The views of a scene show one set of named points, each view turned or mirrored, and shifted as a whole, with a little noise and some points left out.
(in the rows, 128 means zero)

Scene 1
View 1
zasa: [173 163  48 119 188 144 118 154 167 161 140 162 121 126 152 118 156  87
 137  88  57 183  89 149 119 106 130 136 127 119 115 128 105  99 162 118
  74  81 142 122 162  99 124 108 111 128 131 144  97 130 145 130  97 148
 140 174 150 103 124 108  86 165]
sazu: [ 95 116 126  89  89 155 118 137  82 105 126 146 157 108 126 154 130 156
  91  91  76 139 122 121 166 130  71 128 172  76 136 143 169 127  82 118
 158 194 159 129 119 193 147 168 129  59  74 111 164 125 152 158 156 151
 204 139  83  87 101 163 154 108]
Vupi: [137 148 120  63 126 157 100 149 141 174 109 126  97 136 105 126 126 106
  96 145 138 136 150 129 117 111 106 116 139  70 112 122 167 196 150  76
  70 104 125 154 144  92  95 130 150  81 105 167 124 104 148  93 106 139
 155 161 141  87 103 150  93 155]
kolu: [149 145  58 126 166 145 130 147 135 127 146 173 153 116 158 125 156 119
 131  68  35 182  79 140 141 112 113 138 146 115 126 139 111  69 127 137
 117 130 160 111 153 151 151 128 104 111 112 112 118 141 147 160 124 156
 165 159 119 108 127 116 117 142]
Niked: [144 155  91  92 169 146 119 141 145 154 146 162 133 130 130 122 146 114
 111 100  67 156 115 119 133 105 118 111 147  99 117 130 124 109 139 120
  86 112 137 123 170 122 127 120 133  88 106 119 115 128 139 128 120 148
 167 168 121 113 119 134 106 147]
beged: [157 144  64 119 154 149 118 151 141 140 130 151 133 118 150 126 148 104
 127  89  63 178  91 150 132 117 108 145 137 107 122 133 124 110 138 113
 103 109 151 125 138 129 130 123 109 117 120 141 114 128 151 139 106 152
 155 159 138  92 121 123 106 151]
mobo: [122 118 107 142  83 118 113 173  76  96 105 138 114 105 136 135 135 146
 132  90  78 184  86 145 146 157 102 142 144  99 144 144 132 116 136 108
 193 149 174 127 161 203 146 152  92 120  91 124 136 139 175 164 122 152
 139 146 112 105 120 146 171 142]
bom: [140 128  89 131 111 130 111 166 106 116 111 137 115 109 143 133 138 122
 130  96  81 184  89 152 137 140 105 146 137 103 132 137 128 123 143 104
 155 128 162 129 149 165 134 139  99 123 103 138 126 131 165 150 110 154
 138 149 129  98 117 136 140 152]
bof: [155 167  41  76 230 179 141 109 188 163 185 196 192 131 161 132 160  99
 102  56  10 149 107 118 150  74 106 120 162 108 104 130 122  60 100 153
  35 124 136 107 131  96 152 116 144  69 119 106 115 127 117 144 135 152
 222 172 115  99 116 114  72 127]
Kaz: [124 124  96 123 110 133 117 159 100 111 119 148 132 112 141 138 137 136
 117  88  71 168  96 139 148 137  98 139 152  97 135 141 134 108 122 114
 158 150 161 124 148 180 142 145 104 103  92 117 138 133 163 157 127 153
 163 146 111 102 113 143 147 136]
Val: [168 140  31 151 159 150 125 158 145 125 132 157 152 102 173 135 151  97
 139  64  38 195  65 170 138 118 107 169 133 122 129 135 116  81 128 129
 115 113 165 118 122 137 147 123  84 135 126 148 108 135 155 160 102 154
 157 157 143  78 125 106 107 150]
laz: [106 109 155 110  38 123  95 180  59 109  75 102  71 115  99 137 115 154
 114 138 146 161 125 138 136 166  93 130 142  71 141 139 162 191 150  69
 193 149 156 152 163 191 113 158 108 107  75 148 152 120 182 131 119 145
 125 140 115  98 106 169 178 149]
golal: [154 137  63 118 124 165 107 150 134 135 117 136 133 107 146 141 133 102
 119  98  91 165  99 167 136 120  91 163 136  92 128 130 149 147 121 104
 102 122 147 135  96 122 126 136 103 110 119 172 124 115 153 134 105 150
 165 154 143  60 109 124 102 148]
dom: [132 123  95 123 102 137 111 162  99 115 110 137 121 106 137 137 136 131
 123  96  82 176  97 145 142 138  98 145 145  95 136 139 139 129 130 105
 154 142 160 129 141 172 136 147 103 113  98 134 134 127 164 151 116 149
 153 147 119  92 115 139 145 139]
zesol: [132 117  80 115 106 163 115 145 109 115 122 142 150  98 149 153 134 125
 113  85  78 162  98 152 150 128  79 158 152  88 134 139 156 128  99 112
 138 156 161 133  97 160 139 151 108  94 100 146 142 121 153 150 127 152
 182 141 118  67 106 140 125 126]
nonep: [109 114 148 113  47 116  95 181  66 108  80 110  72 116 106 134 117 151
 117 135 138 167 117 139 133 165 102 128 139  81 140 142 154 182 154  73
 199 144 157 148 172 192 116 155 106 116  77 143 147 125 181 133 115 146
 122 139 117 106 105 164 176 152]
lur: [130 145  79  68 172 181 129 116 150 151 163 171 177 121 142 139 144 116
  91  81  50 136 122 122 153  87  86 127 168  85 112 131 151 103  83 132
  67 153 142 121 109 119 142 137 146  57 101 121 135 120 130 139 143 153
 220 157 107  83 106 138  92 120]
View 2
lur: [159  97 133  99 138 125 140 188 139 125 105 100 102 142 140 109  97 195
 102 179 159 126 147 124  96 135  60 102 124 125 110 112 115  65 148 152
 164 171 181  84 120 102  82 130 151 121 140 151 145 151 174 114 111 213
 150 100  79 114 136  81  98 164]
bom: [124 132 115 101 113 118 115 139 112 125 135 149  83 134 114 115 112 124
  82 140  86 131 126 131 129 133 157 145 115 120 149 137 117 135 146  92
 117 137 133 122 133  88 102 102 155  95 115 133 154 109 138 141 121 134
 154 114 122 143 121 117  71 187]
mobo: [ 91 158 119  84 107 119 125 134 137 126 126 158  89 153 117 125  97  99
 100 121  80 128  98 128 134 130 176 157 119 124 142 122 119 141 141  65
 125 129 115 119 156  66 102  72 166  97 105 122 147  85 156 133 120 127
 167 112 134 143 138 118  73 174]
Kaz: [113 140 123  89 116 123 130 151 136 124 122 142  90 157 122 120  96 126
 102 140  99 127 113 126 125 131 142 146 124 119 134 123 116 117 146  92
 136 141 135 106 149  79 102  89 160 103 114 129 151 100 164 128 117 152
 161 109 119 133 139 110  82 175]
bof: [171  88 105 101 125 130 162 221 113 110  94 104  80 145 147 101 105 222
  64 180 169 131 166 135 104 137  47 101 141  96 124 148  89  55 169 197
 148 164 252  94 120 109  80 140 147 111 142 150 165 140 169 145 127 239
 121 104  67  88 149  72 115 178]
kolu: [132 112  96  93 113 126 140 192 116 118 111 144  67 145 135 111 106 164
  61 153 115 128 128 136 127 142 116 134 130 102 143 144  94  99 158 143
 124 148 204 118 129  82  84 111 151 101 123 132 166 104 161 148 133 193
 137 108  95 105 145  92  92 194]
Val: [144  90  78 100 109 122 115 186 100 126 122 159  47 120 133 108 120 155
  30 160  96 127 123 143 131 149 139 139 117 102 167 147  98 118 153 131
 103 157 195 137 106  82  76 123 142  96 120 132 176 106 149 153 141 176
 134 103 100 108 128 101  77 215]
Vupi: [190 105 166 134 132 112  98 108 100 125 156  90 135  90  90  93 117 177
 119 167 126 140 183 121 107 116  91  98  96 149 121 132 134 102 146 119
 135 157 102  85 111 165 123 154 157 104 153 161 131 187 109 134  94 124
 157 124 114 178  86 117  75 158]
sazu: [101 140 151  79 137 121 136 150 181 129 105 118 114 170 141 125  80 126
 146 144 129 121  98 112 103 133 111 133 122 140 100  79 143  91 128  76
 177 155 105  82 155  62  86  77 162 124 116 138 130 121 197  89 103 181
 186  98 109 137 142 103  85 150]
golal: [156  81 116 108 127 115  89 153 107 133 138 137  81 102 124 106 120 155
  72 174 101 123 136 130 114 143 120 124  97 131 152 120 122 110 139 109
 123 169 136 118  94 101  82 138 141 106 132 147 158 147 146 124 119 154
 161 106 107 141  99 112  66 198]
nonep: [105 169 161  99 118 116 107  83 145 129 148 133 131 143  90 119  98  92
 146 120  77 132 114 118 128 112 172 150 103 154 121 107 146 144 132  36
 138 129  46  97 159 100 124  81 172 103 114 133 124 119 138 116  97  89
 186 122 149 185 112 134  58 158]
dom: [117 132 123  94 116 117 116 141 129 129 130 141  92 140 117 112 104 123
  95 139  92 124 115 128 125 130 149 142 114 127 140 122 122 126 139  89
 129 143 121 113 137  87  97 101 159 102 117 132 147 111 155 129 117 142
 166 109 121 143 125 114  73 180]
zasa: [176  99 100 125 108 123 128 170  68 116 133 133  73 107 106  93 128 184
  40 161 111 141 174 148 135 128 117 119 125 100 159 178  84 112 173 162
  93 145 210 124 111 135 110 144 148  86 137 142 171 128 115 173 131 158
 120 122 107 125 116 104  90 198]
laz: [110 151 161  98 123 109  94  86 145 135 151 136 129 131  90 121 100  91
 145 129  78 131 112 115 121 120 168 144 100 158 124  98 149 142 125  32
 137 141  37 101 147  98 117  84 170 102 117 135 126 128 138 109  97  91
 193 117 147 185 103 134  56 159]
beged: [154 105 107 110 114 122 119 163  99 124 130 138  78 117 120 102 117 163
  60 158 106 130 146 136 123 133 124 126 116 113 149 149 102 113 155 130
 113 150 172 121 116 106  98 131 148  95 131 144 160 127 138 150 123 159
 137 111 108 128 121 107  81 191]
Niked: [161 125 130 114 116 124 144 163 102 113 123 114 103 137 109 101 105 181
  89 150 128 139 165 135 120 118  99 117 132 116 124 155 101  95 165 147
 133 142 181  97 137 128 115 122 162  97 139 148 150 137 134 152 115 165
 133 120 104 130 133  99  97 170]
zesol: [129 111 128  90 129 121 114 159 144 132 121 132  93 136 135 118 101 142
 100 163 117 120 115 120 109 140 114 126 108 130 127  98 135  99 132  97
 150 161 127 102 121  76  81 107 149 117 123 140 148 133 176 109 112 170
 170  98 102 134 123 107  74 175]
View 3
zesol: [127 121 113 167 111 144 149 105 157  84 162 124 159 115  79  92 131 139
 138 152 120 127 139 148 144 141 132 107 153 105 118 121  93 114 113 134
 194  67  88 151 142 112 112 143 103  76 164 143 125 147 110 152 126 167
 158  88 121 113 136 101 133 115]
Val: [117 107 115 200  97 145  98  97 129 153 178  81 149 126  82  90 170 115
 128 130  72  89 168 105 192 164 149  90 151  96 158 110 113 127 136 125
 147  94  73 131 165 108 113 145  99 107 152 132 120 161  85 156 144 120
 180 108 117 121 120 111 118 107]
zasa: [118 119 112 172 105 155  94  95 104 202 180  87 147 109  93 128 167 121
 158 160  81  96 137  78 181 149 148  91 140 107 161 118 124 100 150 147
 112 135  83 125 155  90 125 151 103 120  96 120 124 146  98 162 134  97
 172 129 115 132  94 157 105  78]
dom: [115 121 115 154 117 142 163 113 136 108 144 125 146 103  73  92 128 133
 121 127 142 129 128 118 154 125 124 101 147  95 133  97  90 118 114 138
 174  95 113 134 130 120 110 131  93  96 155 140 117 147 109 135 139 173
 155 121 137 111 120 110 120 114]
bof: [121 132 122 143  83 178  60  67 158 188 175  45 207 126  73 137 150 110
 192 205  51 133 146 137  93 187 185 119 157 176 132 151 161 140 149 171
 159  92  43 164 169  77 130 159 118 102 128 122 146 149  83 170 108  72
 170 115  73 132 117 151 136  81]
laz: [122 131 104 133 142 130 231 137 128  61 124 182 127  80  82  93  99 164
 115 122 201 151  86 132 151  83  90 104 139  68 105  96  50  81  95 132
 182  96 146 130  97 123 111 123  84  80 146 144 111 132 141 125 137 227
 136 119 162  99 111 108 113 117]
sazu: [120 138 118 123 116 153 182  99 174  64 125 128 181 109  56  93  98 145
 140 147 158 171 115 172  82 132 138 127 157 132  91 119  94 132  96 158
 226  54 104 162 121 119 112 131 103  72 187 147 128 142 112 130 121 188
 147 111 117  99 136  95 142 124]
golal: [134 122 107 186 119 143 136 108 134 110 187 122 145 107  97 110 144 144
 147 172  99 106 136 129 180 135 123  94 147  82 131 124  92  81 133 127
 156  91  85 145 148  94 121 152 101  82 125 133 125 147 120 170 120 151
 162  82 115 121 123 126 122  99]
kolu: [109 121 120 159  97 156 106  89 135 162 152  75 164 117  65  97 154 112
 136 132  93 121 151 106 144 163 161 106 152 131 148 110 120 149 128 145
 161 103  80 138 153 112 114 137  99 112 156 133 121 156  83 140 142 117
 169 135 118 120 112 120 119 109]
Kaz: [107 124 120 145 111 144 161 108 138 111 133 112 157 106  62  87 130 131
 119 121 142 140 128 121 133 133 135 110 149 113 126 100  96 133 110 144
 184  91 108 137 130 120 105 128  93  98 166 140 114 147 101 127 141 165
 158 127 135 110 119 106 119 121]
nonep: [117 132 110 123 140 134 232 135 124  75 115 176 126  79  75  94 100 159
 110 115 206 155  83 122 146  81  93 102 141  76 110  85  56  94  92 139
 180 104 151 127  94 126 108 117  83  85 146 145 108 134 134 117 140 225
 134 134 165 101 108 110 111 117]
beged: [122 119 110 172 107 150 119 100 127 151 170 100 151 108  88 112 150 126
 148 152  97 109 138 107 169 144 140  96 143 107 144 116 110 106 136 139
 144 112  87 134 148 102 120 143  97 102 126 131 122 149 100 155 133 125
 168 115 119 126 111 133 114  96]
bom: [111 117 114 163 118 139 157 113 123 128 146 119 138 103  74  90 137 132
 118 121 135 120 127 103 172 127 124  96 143  90 139  97  86 114 119 132
 159 104 111 125 134 118 109 133  93 101 150 137 115 145 106 134 146 163
 160 126 142 113 115 114 110 111]
lur: [132 138 118 135 100 167 109  82 166 130 168  88 196 115  77 131 124 133
 186 204  90 147 129 159  89 160 159 124 156 155 108 146 132 118 134 166
 186  70  65 171 150  86 128 150 115  82 141 131 145 142 108 165 102 121
 157  98  85 120 130 138 140  88]
View 4
Vupi: [143 108  72  91  86 175 130 129 110 156 110 109 110 101  83  94 118 178
 122 130 123 163 138 152 129 127  76 112 173 124 143 121  69  95 115 107
  92 125 108 133 133 150 152  64  94 128 184 161 133 122 142 117 132 225
 123 135 176 123 143 156  85  98]
nonep: [171 148  97 146 135 137 163 117 160 147 119 161 113  81 101  96 183 132
 116 110 141 168 155 143 119  86  87 149 145  92 136 107  97 124 156 131
 130 161  81 134  95 133 112 141  63  74 129 142  78  57 166 208 152 196
 149 107 119 187 143  79  90 129]
zesol: [143 131 130 140 119 108  89 129 139 124 134  93 115 114 148 122 156 139
 149 110  96 130 120 142 138 121  86 106 139 145 154  79 136 156  97 154
 100 148  96 124 153 145 143 116  91 113 133 164 102 107 176 188 117 152
 129 102 121 128  92 145  83 148]
Kaz: [155 150 127 148 114 112  96 129 151 119 134 113 102 112 136 130 157 127
 135 103 112 124 142 151 140 108  99 115 123 129 134  95 134 155 116 145
 122 141 108 138 131 132 114 138  98 109 111 132 106  98 158 184 118 143
 136 116  99 143 127 122 102 143]
laz: [166 142 101 137 140 135 161 116 157 151 116 153 118  76 107  91 182 137
 114 112 138 175 149 143 118  87  80 147 151  93 144 103 100 123 154 138
 121 162  74 128 102 139 122 127  56  74 140 157  72  55 174 211 161 204
 148 103 126 187 128  84  83 133]
Val: [116 134 138 131  89  96  66 121 137 117 179  89 127 110 172 157  95 139
 111 124  78 118 122 173 132 118 121 111 124 169 126  75 187 159  89 157
 137 140 148 161 179 125 140  99 108 133 118 129 133 145 137 150 109 123
 105 141  94 103  81 152  89 133]
bom: [143 144 117 133 104 113 110 120 145 127 152 125 117  97 139 130 132 130
 109 119 107 141 137 163 127 100 105 129 133 134 128  94 145 144 123 144
 138 147 121 152 141 126 124 119  92 109 119 126 107 108 145 173 128 156
 123 130 101 140 112 117  93 130]
golal: [123 116 117 114 101 125  98 117 124 137 146  95 124 102 139 125 118 158
 120 126  89 147 115 159 124 124  92 113 153 156 145  77 141 133  99 147
 106 145 114 137 165 144 159  80  90 123 155 161 113 129 158 157 124 173
 111 120 134 115  82 155  79 129]
bof: [131 125 125 124  62 128  16 160 105 103 128  31  84 168 138 159 101 159
 173 116  80  72 119 153 176 167 101  52 122 175 146 106 116 166  54 139
  82  96 140 139 188 140 130 101 152 179 126 139 176 173 130  95  64 119
 112 141 129  63 131 221 112 123]
sazu: [179 145 129 164 134 116  93 145 144 121  98  91  86 131 123 111 204 132
 178  92 111 120 135 121 157 122  72  95 129 117 165  98  94 171 107 150
  83 143  68 105 127 147 112 152  97 104 121 163  92  76 190 208 110 154
 153  84 118 150 129 137  98 158]
kolu: [135 145 134 139  86 103  57 137 141 109 154  83 105 131 150 156 115 132
 135 111  94 103 133 165 148 124 116  98 116 152 125  95 155 165  92 147
 128 122 141 154 163 125 115 125 124 136 105 119 142 137 132 145  94 118
 123 140  90 107 123 156 104 132]
dom: [147 142 120 139 111 115 111 127 148 128 138 115 114 101 138 124 149 135
 125 113 109 144 140 156 131 104  97 125 134 129 133  90 137 147 117 147
 127 148 108 139 136 132 123 125  91 103 122 140 104  99 156 183 126 157
 130 117 105 143 117 121  93 137]
zasa: [117 126 106 102  59 131  73 126 123 126 168  91 118 111 138 152  68 158
 101 132  97 125 133 185 132 125 120 108 137 159 115 107 149 128  97 127
 138 119 163 167 168 122 138  82 123 151 137 115 161 166 105 103 109 154
 101 171 118  91 122 165  98 100]
Niked: [144 134 104 119  77 141  79 140 124 126 127  88  97 130 113 136 112 150
 135 119 111 117 141 160 148 132 103  94 133 137 131 116 107 140  99 122
 112 113 131 148 146 133 117 107 125 143 131 128 150 138 125 116 102 158
 126 149 124 111 149 161 107 115]
beged: [129 132 117 119  85 123  82 127 130 127 153  97 117 113 137 141 105 151
 118 123  93 128 127 167 137 120 108 109 136 154 133  94 144 141  95 139
 128 131 137 153 161 130 136  93 108 136 136 137 136 139 134 136 114 151
 113 142 117 108 112 154  93 120]
mobo: [156 162 127 154 122 102 116 121 166 123 145 137 115  93 141 131 162 116
 118 106 117 139 151 153 127  87 110 135 118 119 126  93 145 152 135 150
 146 152 111 148 123 124 107 151  85  89 100 126  92  78 156 204 134 144
 138 115  84 160 123  91  99 144]
View 5
Vupi: [ 81 173 165 160 149  85 132 128 154 168  81 145 155 183 208 149 100 126
 162  82  81 127 154 155 149 144  99 159 152  92 138 112 110 157 156 169
 145 114 198 146 168 133  91 108 119  74 174 108 133 142 155  85 107  90
 170  79 149 168 124 106 147 157]
beged: [115 145 154 127  94 122 130 130 146 158 129 116 110 141 173 171 109 132
 139 144  91 131 115 178 122 137  86 112 136 148 132 126 106 107 144 151
 169 142 161 122 134 162 134  91 115  76 124 123 130 168 119 103 151 114
 144 136 108 172 137 143 143 143]
bof: [ 70 134 172 139  67 116 182 110 104 150 197 138 104 164 222 187 128 132
 111 132 112 133  51 159  75 173  89  87 106 123  98 117  92  74 218 119
 164 133 187  74 141 167 166 122 126  58  98 104  99 166 108 135 160  91
 188 158  91 176 104 179  84 201]
bom: [145 146 136 138  92 119 105 135 160 153  93 106 116 123 135 148 113 123
 138 156  87 140 136 159 138 122 106 122 140 163 158 142  97 124 112 142
 169 148 143 133 111 147 115  86 109 106 154 134 132 156 108 104 138 131
 135 127 117 177 149 133 156 117]
Niked: [ 93 145 158 144 113 115 152 109 132 157 121 131 125 150 193 149 122 120
 123 122 102 144 114 153 117 155  98 120 137 127 130 134 103 104 159 141
 153 125 167 113 122 159 123 112 128  86 131 122 121 156 128 120 131 107
 161 135 102 161 127 141 107 158]
Val: [135 139 148 112  65 135 123 136 154 153 152  99  88 129 157 185 108 139
 140 175  89 122  96 191 107 131  76  91 130 172 129 126  96  91 143 149
 187 157 150 110 131 174 156  74 108  75 110 126 137 174 101 101 174 126
 133 154  94 180 142 156 159 137]
laz: [159 164 123 177 111  97  79 163 175 157  27 118 154 119 107 121 110 117
 148 140  80 143 181 122 167 102 152 165 137 150 190 145  82 184  90 132
 154 141 161 170 117  99  70  90 104 138 221 135 122 127 109  90 100 131
 145  77 166 192 150 105 165  99]
kolu: [125 132 147 129  72 135 139 119 135 148 143 109  99 126 156 161 125 122
 114 163 102 144  94 165 107 141  95  95 125 165 135 139  94  84 150 128
 171 144 146 106 108 166 144 100 119  89 114 130 119 167  99 128 155 121
 149 160  91 172 133 160 119 143]
lur: [ 84 147 159 164  65 105 153 138 120 147 157 142 127 165 194 174 123 137
 121 125 103 131  75 132  92 153 124 113  97 117 119 115  74 116 200 107
 163 138 197  97 147 131 138 120 115  85 149 110  90 143 103 121 140  92
 195 122 133 194 104 162  95 190]
golal: [124 160 150 143  69 110 108 160 161 158 126 113 118 154 165 194  95 148
 170 146  77 113 120 173 127 116 101 116 126 147 136 108  86 142 149 147
 182 156 184 134 166 138 133  79  97  79 159 112 128 151 110  78 154 112
 156 107 144 199 131 133 177 149]
nonep: [159 163 121 174 115 100  83 153 173 157  23 118 148 117 105 110 114 112
 136 136  83 150 180 118 168 107 156 159 142 151 193 155  84 174  91 129
 150 139 150 169 104 105  65  94 108 144 214 141 123 132 111  99  94 134
 143  89 156 183 152 107 150  96]
mobo: [166 142 124 150  80 125  94 147 163 149  73 103 116  96 102 131 123 117
 123 177  91 149 144 138 138 110 135 125 130 182 178 157  82 132  94 119
 170 152 131 140  87 129 104  89 107 134 172 146 119 148  90 113 127 142
 132 133 126 186 152 137 145 103]
zasa: [103 144 162 111 117 126 148 107 143 159 139 117 106 151 203 172 108 127
 140 130  95 131 113 200 122 154  53 105 155 139 119 123 126  82 150 175
 168 132 155 115 137 188 142  90 127  58  94 115 150 179 138 108 153 111
 138 148  83 150 139 137 143 146]
sazu: [136 149 126 188  53 104 111 164 135 141  97 130 137 124 122 144 130 124
 115 157  96 144 109  93 113 121 177 130  87 149 165 141  51 156 152  77
 158 151 175 124 111  91 109 116 103 141 204 130  79 129  78 123 120 120
 183 105 162 212 119 154 106 150]
dom: [143 148 130 152  81 117 105 147 157 151  93 112 122 123 132 149 116 125
 133 159  87 140 133 145 134 120 123 123 131 162 164 145  86 133 120 127
 169 148 153 137 116 132 113  93 110 114 165 133 122 149 102 104 133 127
 144 122 127 188 143 136 147 121]
View 6
nonep: [134 213  71  95 138  94 126 134 181  76 120 193 135 128 150 101 144 158
 146 173  69 140  88 182  96 117 109 123 126 113 127 182  92 148  71 192
 112 143 122 138 116  96 117 132  94 115 110 204  89  99 118 159  97 124
 158  92 190 136  80 128 112 108]
zesol: [107 155  92  97 143 127 117 106 165 108 142 182 129 137 118 149 141 126
 153 140 119 121 139 115 138  97 135 117 123 100 101 170 133 143  82 136
 145 147 137 182  93 158 141 102 109  77  88 139 102 105 154 169 122 103
 132 129 152 115 164  96 131 141]
Vupi: [107  93  81  88 133 138 109 150 160  81 106 164 187 155 147 104 133  88
  87 177  83 127 110 152 113 138 134 102 135 125  72 155 148 166  33 153
 104 165 143 123 100 118 130 162  40 153 101 141  84 113 143 165 127 130
  97 135  65 135 124 120  94 182]
Val: [117 134 100 101 149 149 121  84 158  90 140 136 127 129 116 170 182  92
 164  75 105 113 163  84 161  91 157  88 125 109  83 161 144 119 100 157
 126 150 137 151  99 216 145 119 136  83 132  84 139 115 133 109 149  77
 126 142 125  95 180  87 133 151]
sazu: [111 169  94 124 131  96 118 123 155 137 156 195 114 130 105 131 111 150
 143 168 127 125 126 120 116  87 106 132 147 104 124 159 116 162  88 110
 162 127 147 198 111 114 148  78 104 106  78 177  89  99 158 192  90 120
 135 134 194 156 155 106 126 114]
mobo: [138 207  86 109 142 104 133 105 171  88 140 168 111 114 128 134 162 145
 169 118  84 130 120 135 119  91 122 113 130 109 125 177  92 126 101 176
 127 135 127 144 119 148 133 109 134  95 127 164 124 102 118 126 114  99
 157 112 204 124 117 110 124 105]
bof: [100  45 131 140 124 144 109 104 115 148 162 108 131 142  87 167 135  68
 114  90 140 106 181  44 154  82 144  91 168 117  66 118 171 144  91  74
 155 139 168 165 122 199 173  99  98 157 114  64 130 122 171 130 132 101
  69 197  87 145 223  85 111 169]
beged: [117 122 101 105 142 143 116 104 153  91 133 138 141 135 126 149 166  95
 139 104  97 118 144 102 142  98 149  92 132 117  81 158 143 129  81 154
 121 150 142 139 107 182 140 132 106 114 127 101 127 113 133 118 140  95
 113 146 111 112 161  99 118 157]
zasa: [122  93 107 109 141 150 118 105 147  82 126 105 150 133 127 148 179  71
 125  81  80 114 153  93 147 110 156  81 135 125  63 143 150 126  82 160
 105 155 141 108 113 202 143 152 100 141 150  73 140 118 122  88 152  91
  95 159  79 108 158 103 108 173]
dom: [126 173  90 103 142 118 122 109 166  93 136 166 128 126 127 137 153 130
 153 127  93 123 127 127 127  98 129 108 130 112 107 171 116 138  88 164
 126 140 132 150 112 153 136 119 116  99 117 146 113 108 128 139 119 102
 138 125 162 125 133 107 123 127]
laz: [128 213  64  85 139 102 126 135 186  76 116 204 140 128 150 102 137 156
 145 180  72 141  89 183 100 119 114 122 119 112 123 189  94 153  63 192
 113 147 121 147 107  95 118 131  90  99  98 204  82  96 121 170 102 126
 159  90 178 128  84 126 114 120]
kolu: [124 128 114 127 134 129 122  93 141 110 150 125 117 121 110 160 165  99
 153  83 106 113 161  82 143  86 138  96 146 115  91 145 132 123 105 135
 139 132 145 145 123 192 153 107 131 121 137  95 139 116 137 104 130  90
 117 160 143 126 173  97 121 134]
Kaz: [124 172  93 115 137 111 125 107 159 108 144 161 118 122 119 136 147 129
 154 121 101 123 132 120 128  91 125 111 138 109 112 163 109 134  94 151
 135 133 137 155 118 150 142 104 119 108 118 146 117 105 135 139 115 100
 137 129 176 133 139 107 125 119]
golal: [106 130  88  83 150 149 113 107 168  85 123 173 151 140 130 146 159 102
 144 132 101 118 136 116 147 109 149 100 113 110  81 168 151 139  67 154
 124 164 133 157  84 175 136 134  97  86 100 114 104 112 145 154 143  98
 121 130 100  97 161  99 129 170]
Niked: [120  99 111 126 131 128 120 123 137 111 137 126 143 136 119 134 147  91
 115 117  95 117 139 101 123 101 126  97 152 125  79 139 138 142  76 132
 125 138 151 127 125 159 149 128  89 162 130 110 123 115 137 119 124 109
  96 160 111 143 152 111 101 150]
lur: [ 95  78 114 123 126 131 110 119 132 141 154 153 140 147 100 149 119  97
 117 140 141 111 156  81 139  91 129 112 155 114  82 138 161 159  77  83
 157 138 162 184 108 159 159  95  87 134  83 109 103 113 173 174 117 112
  90 174 109 151 195  96 114 162]
bom: [130 173  88 100 143 124 124 107 167  82 130 155 131 125 135 139 170 121
 153 117  82 127 128 128 130 102 135 103 125 115 102 168 119 131  87 173
 120 145 129 138 112 161 135 127 117 102 126 137 122 108 122 120 128 100
 134 121 154 116 129 108 122 132]

In a view up to two points have been moved. Name them for each view, in the order of its rows, or write none.
view 1: laz, nonep
view 2: kolu, zesol
view 3: none
view 4: none
view 5: golal
view 6: none
